Each row is a point on a tangle of strands that fork, close into loops and nearly touch. The rows are in no order.
In the rows, 128 means zero.
Two points are linked if the straight distance between their rows is under 79.9. Some points are linked to none.
Nevar: [ 96 123 132 103 161 137 158  98 138 149  99 109 120 121  62 121 149 149
 147 126 128 113]
guzu: [145 130 142 144 121 112  98 160  99 101 157 165 142 139 184 130 103 109
 114 144 129 138]
madu: [106 135 134 161 180 121 112 158 107  84 115 152 115 134 135 129 136 132
 141 149 126 111]
Sesob: [ 40 143 116 119 107 133 146 145 112  70  77 127 108 100 155 158 159 149
 150 138 137 141]
Pul: [174 143 162 129  66 160  96 135 142 199 195 133 150 141 123 126  98  99
  65 111 130 136]
buti: [ 77 140  81 120 117  96 144 123 117  32  93 135 117 118 187 158 166 123
 142 141 141 158]
fosod: [ 92 120 146 119 117 152 141 151  92 139 112 130 141 123 138 133 108 140
 141 151 109 115]
tas: [130 113  62 156 193  76 137 108 107  40  99 139 111 134 168 118 127 125
 171 164 127 116]
val: [179 128 139  97 156 118 153  81 192 192 146 111 136 147  72  91 170 114
 134  83 135 139]
zot: [154  91 111 100 121 130 152  81 137 175 133 103 134 148  77 117 115 127
 132 105 134 129]
Beti: [144 104 135 148 142 118 117 151  86 135 144 147 140 145 152 115  83 125
 131 156 102 109]
fuf: [ 59 120  98 108 127 142 173 117  98 100  78 118 112 113 134 139 118 148
 162 150 130 118]
Pib: [180 146 164 119 128 144 120 112 175 195 168 122 143 142  77 107 139 105
  92  93 138 130]
vuvu: [100 163 131 120  93  97 127 171 121  35 106 144 156  99 230 133 181 120
 149 145 145 160]
bobu: [180 110 119  78 150 120 170  69 188 196 147  94 139 150  84  83 174 106
 148  87 131 141]
kif: [ 75 133 141 129 114 155 158 177  82 105  93 128 143  97 196 125 115 145
 171 174  93 116]
Nipir: [124 146 203 115 131 171 107 170 146 192 156 134 153 117  95 121 142 142
 116 133 111 115]
rir: [ 81 130 139  84 121 149 166 112 147 159  94 107 131 114  74 128 160 152
 145 118 128 129]
zikub: [115 117 162  96 105 159 144 136 128 189 132 107 157 127  96 114 133 140
 132 125 111 121]
Kugi: [170 102 128 120 125 132 128 103 139 180 147 112 138 152  82 119 105 121
 113 108 133 123]
bip: [152 156 142 111 108 148 129  93 175 158 142 125 118 127  74 135 154 113
  77  73 156 150]
telet: [ 57 140  96 119 107 119 142 126 114  62  82 133  99 116 157 170 154 136
 135 128 140 151]
Safi: [130 125 151 137 113 132 106 160  98 131 151 152 139 138 155 132  95 125
 111 143 116 132]
Vadi: [132  87  88 144 177 116 147 103  99 120 101 117 112 133 109 114  80 140
 168 152 117  96]
tusur: [187 118  96 173 159  76  87 122 123  77 145 157 108 144 160 130  93 108
 116 121 150 138]
Bon: [176 176 145 145 126 149 105  91 180 150 155 138 101 124  72 131 136 107
  67  74 159 138]
bopa: [ 82 139 126 112 101 141 138 117 137 114 100 126 108 119  95 165 150 138
 113  99 149 154]
felum: [156 114 159  77  88 150 155 129 158 243 166  87 189 150 115  87 157 115
 129 121  84 122]
tonef: [105 138  63 133 138  73 133 106 129  16 104 145 114 130 186 156 171 115
 139 139 141 153]
zalip: [199 117 105 181 164  87  81 116 134 109 154 146  99 148 130 128  74 115
 113 114 145 128]
lizaf: [119 164 164 157 171 113  80 204 116  69 151 172 146 120 198 117 163 119
 139 172 125 116]
komi: [175 123  80 172 171  92  98  74 166 103 127 123  68 128  70 162 118 123
 108  82 150 136]
las: [ 79 120 115 121 132 140 158 139  85 106  95 127 129 121 147 128 106 141
 160 157 117 120]
dob: [185 120 110 155 131 119 105  96 140 135 149 129 104 146  95 139  93 110
  89  94 154 134]
vogon: [ 83 133 127 133 135 135 152 161  82  86  96 136 138 113 183 121 118 142
 165 174 107 116]
Tizul: [126 132  82 164 200  81 137 138 107  37 103 143 123 132 184 100 145 124
 174 174 120 102]
Naki: [ 51 128 121  96 100 156 171 130 112 128  72 104 116 100 122 138 128 162
 157 142 125 126]
gozez: [118 110  63 131 160  86 156 103 101  39 102 137 118 131 182 127 118 123
 166 161 130 123]
koga: [104 102 121 103 130 149 167 109 106 159 102 107 140 130  98 117 104 148
 154 146 118 110]
Nuz: [128 156 114 172 163  99  90 127 138  64 128 158  86 142 131 158 150 115
  99 116 155 138]
tar: [ 95 109 129 108 121 166 178 128  96 167 106 101 148 123 120 109  91 149
 163 166  89  92]
Bal: [112 153 195 136 150 161  98 178 138 159 147 147 135 118  95 134 145 144
 115 139 121 112]
Nir: [ 81 171 139 137 109 116 114 184 124  38 111 153 138 106 211 142 189 128
 140 141 137 151]
Siso: [111 119 164 116 108 160 129 155 111 172 130 121 151 126 116 127 118 146
 128 138 108 119]
kasur: [127 137 109 129 115  89 127 137 109  51 122 154 143 130 207 132 134 111
 131 133 143 156]
tok: [102 100  77 132 174 122 161 102  95  94  88 120 104 128 126 120  89 143
 168 162 118  99]
sen: [ 91 120  94 149 200 113 138 113 112  93  90 128  93 131  96 131 125 146
 160 150 122  99]
kidun: [ 48 150 145 131 120 149 132 175 114  78  88 135 110  99 154 155 166 150
 148 141 129 133]
Riten: [168 116 152 107 110 140 134 114 150 213 162 110 158 149  90 101 132 118
 109 108 119 125]
Bup: [157 155 129 155 132  92  88 153 121  66 158 171 138 136 200 128 122  95
 106 139 155 148]
gugub: [143 141 204  96  86 173 116 171 163 241 182 110 176 116 115 109 161 136
 111 129  87 124]
tov: [123 126 146 109  65 157 125 134 120 161 138 120 139 130 123 145 117 128
 101 106 139 151]
luf: [ 85 119 130  66  98 154 182 107 139 179  97  89 145 112  93 114 146 153
 156 123 124 126]
pog: [179 174 113 185 147 123  82  90 168 110 152 152  74 125  93 147 119 102
  60  83 166 137]
fip: [ 65 132 153 123  83 171 160 184  90 129  87 116 141  83 189 134 115 160
 170 170  92 118]
levob: [146  92 144 112 102 142 138 129 105 208 155 107 165 147 114 110  94 130
 120 142  92 113]
zelis: [141  96  83 149 169  95 126  90 125  94 110 128  90 139 105 142 108 136
 140 121 139 125]
mon: [ 99 151  99 162 197  95 127 150 111  30 101 147 124 127 173 113 173 125
 167 171 121 103]
vode: [158  74  99 135 169 117 141  92 113 156 115 108 121 140  89 105  75 144
 161 139 115  99]
mor: [168 144 154 112  50 168 116 123 149 198 176 117 156 139 114 129 118 104
  70  93 141 142]
sapeb: [115  98  74 117 125 102 151 102  92  61 106 138 120 136 173 141 103 122
 146 141 137 140]
kug: [110 164 117 163 194  91 111 166 120  33 121 151 140 126 186 105 188 124
 160 169 127 110]
futo: [113 153 143 113 110 148 133 104 167 136 121 125 110 123  71 156 165 129
  91  85 151 152]
Laz: [181 151  92 188 161 106  87  87 169 100 138 143  66 126  83 160 122 108
  79  80 157 134]
foz: [136 107 117 140 150 119 121 116 110 113 125 138 113 148 112 133 108 131
 124 126 137 126]
vena: [179 100  79 162 183  88 110  72 166 118 118 111  71 128  57 148 110 139
 136  94 141 125]
zivi: [ 63 161 137 140 127 128 118 180 121  49 101 149 124 104 184 148 186 138
 141 149 134 142]
rizi: [102 127 199  98  42 182 127 177 140 209 131  95 161  91 133 134 147 158
 133 129  99 136]
lon: [114 115  95 123 115 104 135 128  98  65 115 146 128 132 183 143 121 118
 131 133 140 146]
zuvoz: [187 150 158 117 157 129 131  96 199 193 159 121 130 138  66  96 167 108
 111  81 138 136]
Goto: [173 124 155  79 104 139 154 112 174 226 168  94 175 149 113  82 165 105
 130 102 107 132]
rudul: [ 90 124 175  90  68 170 152 154 131 191 109  94 157 103 117 126 145 156
 142 125 107 130]
rig: [118 117  54 134 144  74 134  89 123  30 108 142  97 131 168 163 146 116
 133 133 144 150]
kifov: [170 164 138 171 129 106  73 147 129  95 179 180 115 132 175 130 100  86
  78 130 155 141]
Senub: [114 101 113 115 127 135 148 107 109 129 113 119 123 138 104 132 105 136
 136 130 133 123]
gegov: [150 105 157  97  84 153 144 134 128 233 167  91 185 148 113  99 125 129
 120 137  79 107]
pakaz: [127 103 121  59 114 145 186  82 153 197 118  82 156 131  89  93 150 134
 160 118 119 125]
pepi: [124 152 117 119 105  85 123 153 118  42 120 154 161 117 224 133 159 109
 136 144 139 159]
mep: [ 83 143 189 131 109 169  98 208 106 136 135 146 143  94 170 146 135 155
 134 156 104 123]
Feriz: [143  97 139 135 129 134 124 141  88 169 150 129 152 150 133 110  77 135
 128 156  89 102]
nes: [ 75 126 107 108 121 130 146 100 129 101  90 123 102 122  96 166 142 142
 126 117 141 141]
tomu: [182 113 124 138 132 123 116  97 146 163 153 123 117 147  80 124 107 118
 100  93 146 130]
Pafo: [173 163 154 163 110 135  76 144 131 139 184 164 113 137 145 133  86  92
  69 120 151 136]
lil: [ 86 131 127 129 177 136 140 116 130 122  94 123 110 127  71 130 142 148
 144 140 127 104]
Vig: [109 174 139 151 176  98 102 184 125  40 133 160 149 123 202 112 194 121
 150 167 134 121]
veni: [ 65 125 150  98  64 165 147 153 119 150  88 101 134  96 130 140 133 155
 148 126 124 136]
vopef: [204 112 100 177 155  96  89 100 144 129 154 136  93 144  96 132  73 118
 106  95 149 127]
Kabem: [ 57 131 165 114  67 175 149 177 106 141  82 107 133  77 160 140 129 166
 162 148 107 127]
Des: [138 109  68 147 157  84 120  90 121  54 115 139  89 141 138 156 120 123
 128 122 140 141]
Lis: [165  92  85 150 169 100 120  84 135 120 117 115  90 137  80 135  95 134
 137 109 142 120]
sadis: [143 127 147 126 100 147 115 131 124 149 150 135 131 142 113 139 108 117
  94 107 142 139]
Bunit: [197 171 124 174 138 131  86  90 168 143 165 146  86 124  88 130 104 102
  63  84 167 132]
guve: [182  82 108 151 166 105 116 109 118 164 138 113 122 145  88 105  75 137
 143 128 117 100]
koro: [159  89 102  70 126 125 176  65 160 192 132  80 149 146  83  95 141 120
 150 105 128 126]
vuf: [173  88 125 150 152 116 115 128 105 178 148 123 133 155 108 103  72 135
 133 144 105  97]
mes: [134 142 173 104  44 174 122 147 144 191 146 113 148 118 121 140 131 123
  92  96 137 150]
Kega: [141 147 207 105 121 166 111 166 161 223 177 127 165 124  95 108 154 133
 111 130  99 113]
Miz: [124 131 198 102  60 176 116 179 143 226 166 103 169 106 129 128 140 147
 115 132  87 127]
Milas: [172 151 156 146  89 149  85 144 130 174 194 150 133 141 140 129  85  96
  69 119 140 132]
Bim: [165 128 102 156 148  80  99 130 116  64 145 163 120 142 180 131 114  99
 114 127 148 145]

How many points has the smallest loop of links through each point below? Write - if it is on no loop.
Feriz: 17
Riten: 8
vogon: 8
Tizul: -

A fork is a point with three links, a tip a point with one. Leave the first point through the second and follow the links. Name the first fork or tip that comes.
las / fosod: rudul
kasur / lon: lizaf
telet / buti: zelis
bobu / val: Riten
sen / lil: koro
Vadi / vode: Feriz

A piece is two or more points that can be reached from each other along the links. Count, over all rows, the pieces, the separate loops (a circle has one, a figure eight two, a Y none), the forks (points with three links) and the tips (points with one).
pieces: 3
loops: 5
forks: 9
tips: 5
